Each row is a point on a landscape with many peaks, with its height.
A climber steps from a point to whichever of its 2 nearest points has the largest rise for the distance, and stops where none of them is higher. Distance is the straight distance between rows; heights are no part of it.
Devus:  65  88 118 136  84  73 137  89  87  69  91 102  97 117 137 107 128  76 104 117 115  70  86  92  h=17.6
vatob:  96 101 105  94  94  94 111 106  94 124  91  69  99 101 114 145 108 106  72 154 127  96 125 125  h=37.8
Kone: 126  80  61 104  85  79  97 105  93  97  88  91 113  67  81 131 100 112  91  92 136  68  68 102  h=53.3
loma: 122  85 120  85 148 114 102  98  59  92 108 115  73 124  57  83 113  69  94 101  80 113 105  68  h=14.2
vol:  89  79 113 104  68  96 116 123 113 117 118 121  62  92  66  79 103  89  60  75  78 107  62  82  h=58.3
Tinoz: 104  90  56  75 115 126  84 108  85 109  91  90  98 104  88  83  82  88 118  98  87  38 123 103  h=67.9
gobof:  84  87 105  70 122  89 107  70 103  78  93  73 145  91 148 137  90  91 107  93  61  97  76 137  h=47.5
gatip:  73  86 118 106 104  66 110  93  94  70  86  93 100 104 122 136 109  97  97  94 108  66  71 114  h=19.6
kap:  51  96 121 116  88 106 136  88  92  85 100 115 115  95 127 106 126  48  87 116  97  97  95  89  h=15.1
Nivo:  74 101 125 102  73 110 123  98 112 107 107 113  95  83 139  95 143  83  89 113  86 127 116  97  h=12.6
pinev: 105 117  47  78 108 125 102 122 110  99 112 122  98  82 103 103 102 109 110  97  74 131  95  96  h=5.2
Pumer: 148 108 127  86 116  92 130 107  96  84 120  52  92  76 122 127  88 135  99 115  98 131  78 125  h=50.1
penam:  72 109 120 130 111  93  90  86 114  83  88 123  96 153  89  83 118 109  98 124 114 116 123  97  h=24.0
Fiv:  55  84 129 103  71 114 137 120 128 111 103 101  97  84 103  74  89 102  76  91  89 104 118 102  h=30.7
Pof:  80 100 152 103  84 100 113 109  92 127  90  98 105  94  87  85 100  63  92 125 110  78 130  95  h=56.1
gar: 123 110  95  47 144 120  78  94  90 103 103  93 126 102 104 134  71  93 121 125  70  96  90 122  h=64.3
nol: 151  88 122  58  86 103  90  95  82 116 142  72 114  92 117  87  82 100 121  94 105 112  99  95  h=70.8
vuv:  88 134  96  93 126 114  98  87 132  83 102  79 112  99 151 134  84 144 119 103  88 137 109 137  h=7.8
guse: 111  74 111 120  88  71  99  91  99 104  87 104  83 105  70  91 103 142  78  65 126 107  97  90  h=80.4
tida:  77 122 129 113 119  60  91  96  93  81  96  99 117 120 103 135  68  98 109 138 102  85  91 111  h=40.6
tor:  94 105  74 107  81  78  85  98  91  98 120 119 138 112  98  98  64  69 127 138  96  63  79 104  h=74.6
rup: 149  92 118 111 104  74  86  75  74  85  98 101  94  78  94 101 122  77  93  54 130 121  68  73  h=66.1
reru:  85  58  79 131  63  93 115 109 125 102 108  91 106 114 107  74 112 131  65 116 119 107 117 112  h=80.5
popig: 130 112  80  80 111  88  77  86  82  99 108  95 135 101 102 122  70  83 130 125  89  73  73 114  h=69.9
zokib: 128 107 117  76 113  77 116 120  89 100 129  73 122  84  97 142  73 113 101 130 116 111  55 124  h=45.7
boz: 105 106 101  94 104 112  43  86  95 134  63  82  94  93  97 102 111 111 112  76 122  84 150 106  h=86.1
gana: 102  95  86  84 111 127 103 119 116 101 105 121  85 152  67  52  94 122  96 119  72 105 127  83  h=17.3
kemu: 118  90 110  94  90  92  60  89  91 120  80  85 103  77  98 112 111  93  85  80 135 112 129 119  h=78.6
dugu:  59  82 106 105  97 131 112  95 129 104  87 104 106 114 106  57 109  93  81  76  82 101 131  92  h=33.0
fop:  50 115 134 100  99 100 143 113 102 115  84  78 119  83  95 103  80  73  96 131 103  45 113  95  h=60.3
sazil: 131 131  88 124  95 105 101 111 124  88  67  94  68  96  94 104 120 148 109  96 118 140 111 118  h=44.9
mer: 127  77  56 116  92  78 110 111 101  92 124 112 113  85  72 106  87 114  76 107 118  99  62 108  h=50.8
Pimiz:  78  90 104  90 108 123 116  66  78 117  74  74 115  98 149 128 115  79  99 126  91  90 114 127  h=52.1
Tof:  45 130 135 128 101  63 112 108 122  78 103 111  94 117  95 113  73  96 114 107  96  72  76  95  h=38.1
zugin: 149 103 111  97 109  92 103  94  92  75 118  76  78 116 112  81 113 133 135  80 115 101  93  83  h=39.0
nor: 139  89 111  96 138  92 139 101  67  58 104  94  90 100 104 120 112 107  98 106  93 119  61  90  h=32.8
fevi: 111 121 101 129 122  73 117  78  96  53  78 105  94  80 114 141 138 111 101 105 133 121  59  98  h=24.4
rur:  84  68 146  94  63  93 125 109  97 116 111 106  70  93  95  68 120  81  73  68  81  98  93  75  h=54.8
ges: 132  97  67  74 113 115  61  90 102 125  84  91  97  93  85  88  95 121 104  54 109 108 128  97  h=78.8
fotet:  84  91 106 109 116 111 156 114 102  82 111 121 103 123  84  81  93  83  86 155  80 101 106  87  h=19.2
roli: 116  93 136  94 108  98  90  72  76 108  70  66 101  82 138 128 137  87  88  86 127 117 122 109  h=67.8
Zotok: 106 129  80  87 129 121  97 117 123  95 102 100  92  82 113 115  86 156 117  94  80 138  97 110  h=6.3
beri: 155  73  93  76  88 107 112 119  72 113 140  78 112  88  96  90  90  87 104 123  88  98  96  95  h=78.0
Nupot: 104  45  85 108  86 103 116 105  94 111  91 108 102 102  76  71 109 123  59  82 110  99 113 102  h=87.3
raz: 139 108  63  89 102 122  79 108 119 111 102  88 108 107  89  79  86 133 124  83  97 137 128  98  h=72.6
memib: 121  71  75 102  77 113  79  87  89 118 104 112 102 111  89  57 151  66 103  93 118  84 117  81  h=59.5
Bek: 113  92  76  96  61  88 107 125 112 110 120  82  91  85 107 112 114 119 102 122 112  80  97 105  h=67.3
tuki: 113  80 101 100  87  99 107 116  67 132  99 117  72  63  59  99 105  99  60  67  99 110  73  84  h=62.7
mok:  93 118 100 126  73 100 110  91 108 111  95 103  91  94 136  98 157 117 105 128 121 140 122  88  h=10.9
nopod:  70  81  78 126  60  95 133 109 121  94 117  96 115 102 126  87 104  96  94 128 100  77 108 110  h=74.8
Rud:  92 111  99  84 112  98  91  75 103  85 102  93 113  81 137 131 108  88 117  85  84 103  72 110  h=42.5
bamas: 130 139  84  81 112 102  83 106 108  93  88  98  70  86  87 122  92 109 119  59  99 130  81  84  h=37.9
fura: 117  75  89 108  75  82  72  93  96 109 112 120 109  91  79  69 103  61  86  77 120  92  93  83  h=55.1
Kito: 122  89  55  90  93 121  59  89  77 119  91  98 106  98  93  81 116  66 111  90 109  57 116 102  h=63.9
mamit:  75 116 116 126  99  85  93  96 116  93  98 123  72 110  90  91 123 131  96  94  96 112  96  80  h=25.4
Gebub: 140 135  85 106 115  95  75  82 107  68  94 110 105  84  98 125  85  92 133  80 109 149  73 101  h=34.1
Silud: 104  80 109 124 133  74 119  80  83  54  93 107  91  98 112 122 124  99  82  70 104 127  57  85  h=28.3
vama: 146  79 114 113  88  62 108 113  73 108 117  76  78  98  75  98  82 149 105  72 120  67  68 103  h=35.5
feme:  55 107 114 125  82  82 124 122 129  85  96 124  84  86 103 110 118 105  79 114 102  97  81  96  h=26.9
mab:  89  96 148  80  81 118 101 104  84 118 110 104  79  85  92  79 113  69  91  90  93 101 120  91  h=52.5
Reb:  72 119  60 113  94 124  74  88 117 124  84 121 118  84  98  95 104 109  95  97 100 130 126 120  h=52.3
Gidu:  96 103  51  80  84 141  89 110 110 104 113 123  79  83  96  72 129  76 107  80  71 103  96  76  h=3.9
zus: 100 108  89  64 126 128  88 106 104 112 102  83 142 106  99 108  50  91  99 124  73  86 125 130  h=59.0
Mot:  38 117 140 113  81 101 145  96 130  94 117  94 116  97 102  74  93  65  99  72  72  82  89  73  h=32.9
Gisid: 134  96  43  88  87 113  74  94 107 109 109  92 125  88 109 103  95  96 122 101 107 110 106 108  h=70.9
Mivub: 106  93 108  81 124 105 130  91  74  71 120 100  99  99 126 123 125  74 110 103  79 101  79  91  h=37.4
Sagug: 123  84 134 105 113  69  82  85  80  99  84 104  63  96  76  99 115 102  90  50 118  97  93  76  h=74.4
Gated:  94  85 110 117  91  99 130 109 109  90 135 116 121 121 103  72 104  85  88 138  93 133 101 105  h=17.8
nep: 130 117  96  69 122 122  51 107  87 136 113 108  95 111  71  76  92  87 119 100 101 113 137  92  h=71.5
Besof: 101 104  88  73 150 131 101  69  86  98  78  86 127 107 143 138 105  83 122 132  69 102  97 125  h=55.5
bovip:  92  74 113 103 102  83 109  98  85 121  89  88 119  88  83 127  83  67  60 142 135  94 126 129  h=40.3
vugiv: 163 113 113 130  81  73 108 100  98  85 107  66  75  96  90  88 100 147 117  77 122 103  64  94  h=36.9
Gib: 122  77 119  92 109  77 106 112  91 110 109  85 128  83  91 136  64 100  60 132 125 114  87 132  h=43.1
Kuli:  90  89 117 109 140  91  95  91 107  74 110 113 109 124  76 116  50  96  73  72  92 128  84  96  h=14.5
Vuf:  97 118  98 109 105  69  71 107 104  89  97 113 122 110  79 117  62 120 107 110 117  83 100 111  h=42.4
labo: 132  99  82 111  91  77  83 105  79  94 110 123  86  79  73  98 120  70  92  87 120 102  63  73  h=58.7
niluk:  96 106  82  91 104  98  86 102 109  83 111 103  88 113 108  92  91 121 122  70  78  88 101  88  h=39.2
Vuseg: 131  94  86  61 108 122  81 124  81 123 131 105 102  99  86  83  82  96 107  91  78  88 110  92  h=71.9
Danev:  76 108 112 103  98 102  78  68  74 125  67  85  99  82 138 135 137  66  93 114 117  99 128 124  h=58.8
Rovu:  54 107 135  95  90  97 120 116 117 100 102  97  87  80  95 113  83  95  73  79  93  80  87 104  h=28.7
vuz:  75 100  90 112  39  84 106 123 129 126 132  90 117  82 113  97  90 105  93 122 104  86  94 126  h=70.5
bubu:  72  95 138 117 136  85  95  83 122  71  97 117  88 125 102 100  87 124  72  64  88 140 110 101  h=12.7
gamo:  79 101  72 102  95 134  86  80 108  97 103 125  94 121 100  65 136  59 120  63  79 105 102  74  h=2.6
Mido: 140 126  80  88  89 112  64 102  94 125 112 103 116 111 103  83 101  87 144 117 108 102 125  95  h=76.5
nir: 111  89 105 118 118  92 113 101 104  90 133 130 114 114  72  81  78  89  78 101  91 144  76  96  h=16.3
lovu:  73 106 124 137 102  91 127 109  91  82  91 129 102 123  75  96 108  65  91 163 118  90 103  89  h=20.9
zilu: 152  95 105  92 145 105 107 111  52  87 100 111  89 128  55  94 104 106 116 125  95 110 103  69  h=15.6
Ruga:  67 129  83 120  82 103  65  66 112 105  97 116 118 113 132  82  63  68 133  75  84  72  84 104  h=65.9
lato:  63 107 107  96 122 125 135 100  89  95  77  87 112 103 111 112  73  85 118 116  71  44  99  97  h=66.3
pon: 118  81  91  82  85  96  91 123  92 135  80 103  69  55  65 119 105 110  63  97 116  89  93 104  h=58.9
romu:  79  89 131 108  97 113 129 125 119 101 104 125  94 137  68  61 102 103  81 126  85  95 116  76  h=18.1
dizem: 135 108  96 110  95 108  95 100 106  88  78  87  66  72  92 103 101 140  93  50 115 133  91  98  h=41.5
mut:  67  84 126 114 112 102 120  96 131  88  86 106 108 121 113  98  91 139  61  95 100 136 125 116  h=11.2
lota:  78 111 129 110 127 113 101  88 121  83  98  83 108 114 146 119 109 130  99  94 105 143 132 119  h=9.5
led:  80 103  97  74 119 124  96  95  94  94  80  87  98 127 120  92  88  92 122  93  72  40 124  94  h=72.8
Ran: 123  94 103  88  84 105 121 134  97 124 117  75  72  75 109  95 114 147  93 104  92 109 100 106  h=63.8
dosig:  47 125 133 120 105  91 161 112 121  81 111 109 109 112  96  90  79  78 103 116  81  77  84  73  h=35.6
dolo: 103 122  76 103 117  93  71 107 109  86 108 130  99 113  76  97  85 107 116 107  95 101  93  89  h=41.0
vebi:  59 106  83 141  99  82 104  99 111  93  86 123 116 132  88  99 101  99  96 150 116 104 105 107  h=22.6
zom:  63 102 102  78 131 115 111  90 108  92  92  74 133 105 128 124  56 100  91 101  67  86 110 134  h=53.7
zari:  71  99 100  80  81 141  95 106 123 111 102 100  78 129  89  46 111  99 111  81  56  77 129  83  h=35.2
von: 107 144  64 118  80 124  75  89 128 122  67 103  91  83 106 103 123 130 120 101 121 141 125 109  h=48.5
gigo: 104  76  75  90  87 100 102 123 105 111 124 106 127  91  75  95  66  87  86 118 106  81  90 118  h=48.6
Toz:  79 118  98 101  87  66  76 104  93  93  94 122  99  82  87 126  80  89 103  97 113  76  68  98  h=44.4
Gan:  95  98 116  72 116 120  72 102  84 112  78  83  84 111 103  87 101  96 115  64 100  68 138 100  h=79.4
Tuk:  71 112  85 111 101 135  62  68 119 121  83 116  93 113 126  79 124 105 115  74  95 121 134 104  h=56.8
lis:  87 113  73  89 108 135  92 111 117 103 105 105  87 127 120  67 112 129 139  95  61  92 129  95  h=37.1
nifup:  89 108  68 110  74  92  83  88 102  94 130  99 139 125 117  86  63  82 133  84  89  62  81 104  h=70.4
tazez:  98  91  71  84  66  90  87 127  86 119  81  92  97  71  70 127  99  97  81 111 126  48 104 105  h=56.0
vukes: 104  95 101  87  80  86  99 126  94 107 118 112  95  88  73  97  81  88 104 104 101  64  78  82  h=46.6
suf: 132 136 109 112 107  94  95  99 102  81  84 101  72 110 106 109 118 122 131 106 124 118 104  87  h=41.9
Vedap:  72 121  84 124  85 111  64  72  99 126  77 110  97 111 131  84 102  96 131  96 106  75 113 107  h=61.4
lem: 127  86  98 112 118 103 113 111  87 109  99 121  83 132  58  78 104 132  90 117  99 115 109  89  h=16.6
rabag: 155 103 109  71  91 112 119 110  92 118  99  58  86  73 116 111 104 118 108  93 103 146 106 109  h=57.3
mubi:  85 101 101 118  98  67  90  69 105  77  80  98  92 100 126 120 132 113  96  92 121 111  95 107  h=21.6

For each start below, name the point where the climber stops.
Gib | Nupot
Devus | tor
mok | tor
Toz | tuki
Gidu | fotet

Call two points neighbours if one is among the 2 nearest of the other. Go from one point of each pair to the other, from neighbour to neighbour, staying as high as possible. Name the lowest point that can't be avoided.
tor and tuki | Pimiz
boz and tuki | mab
led and Mido | Gisid
beri and Mido | nep
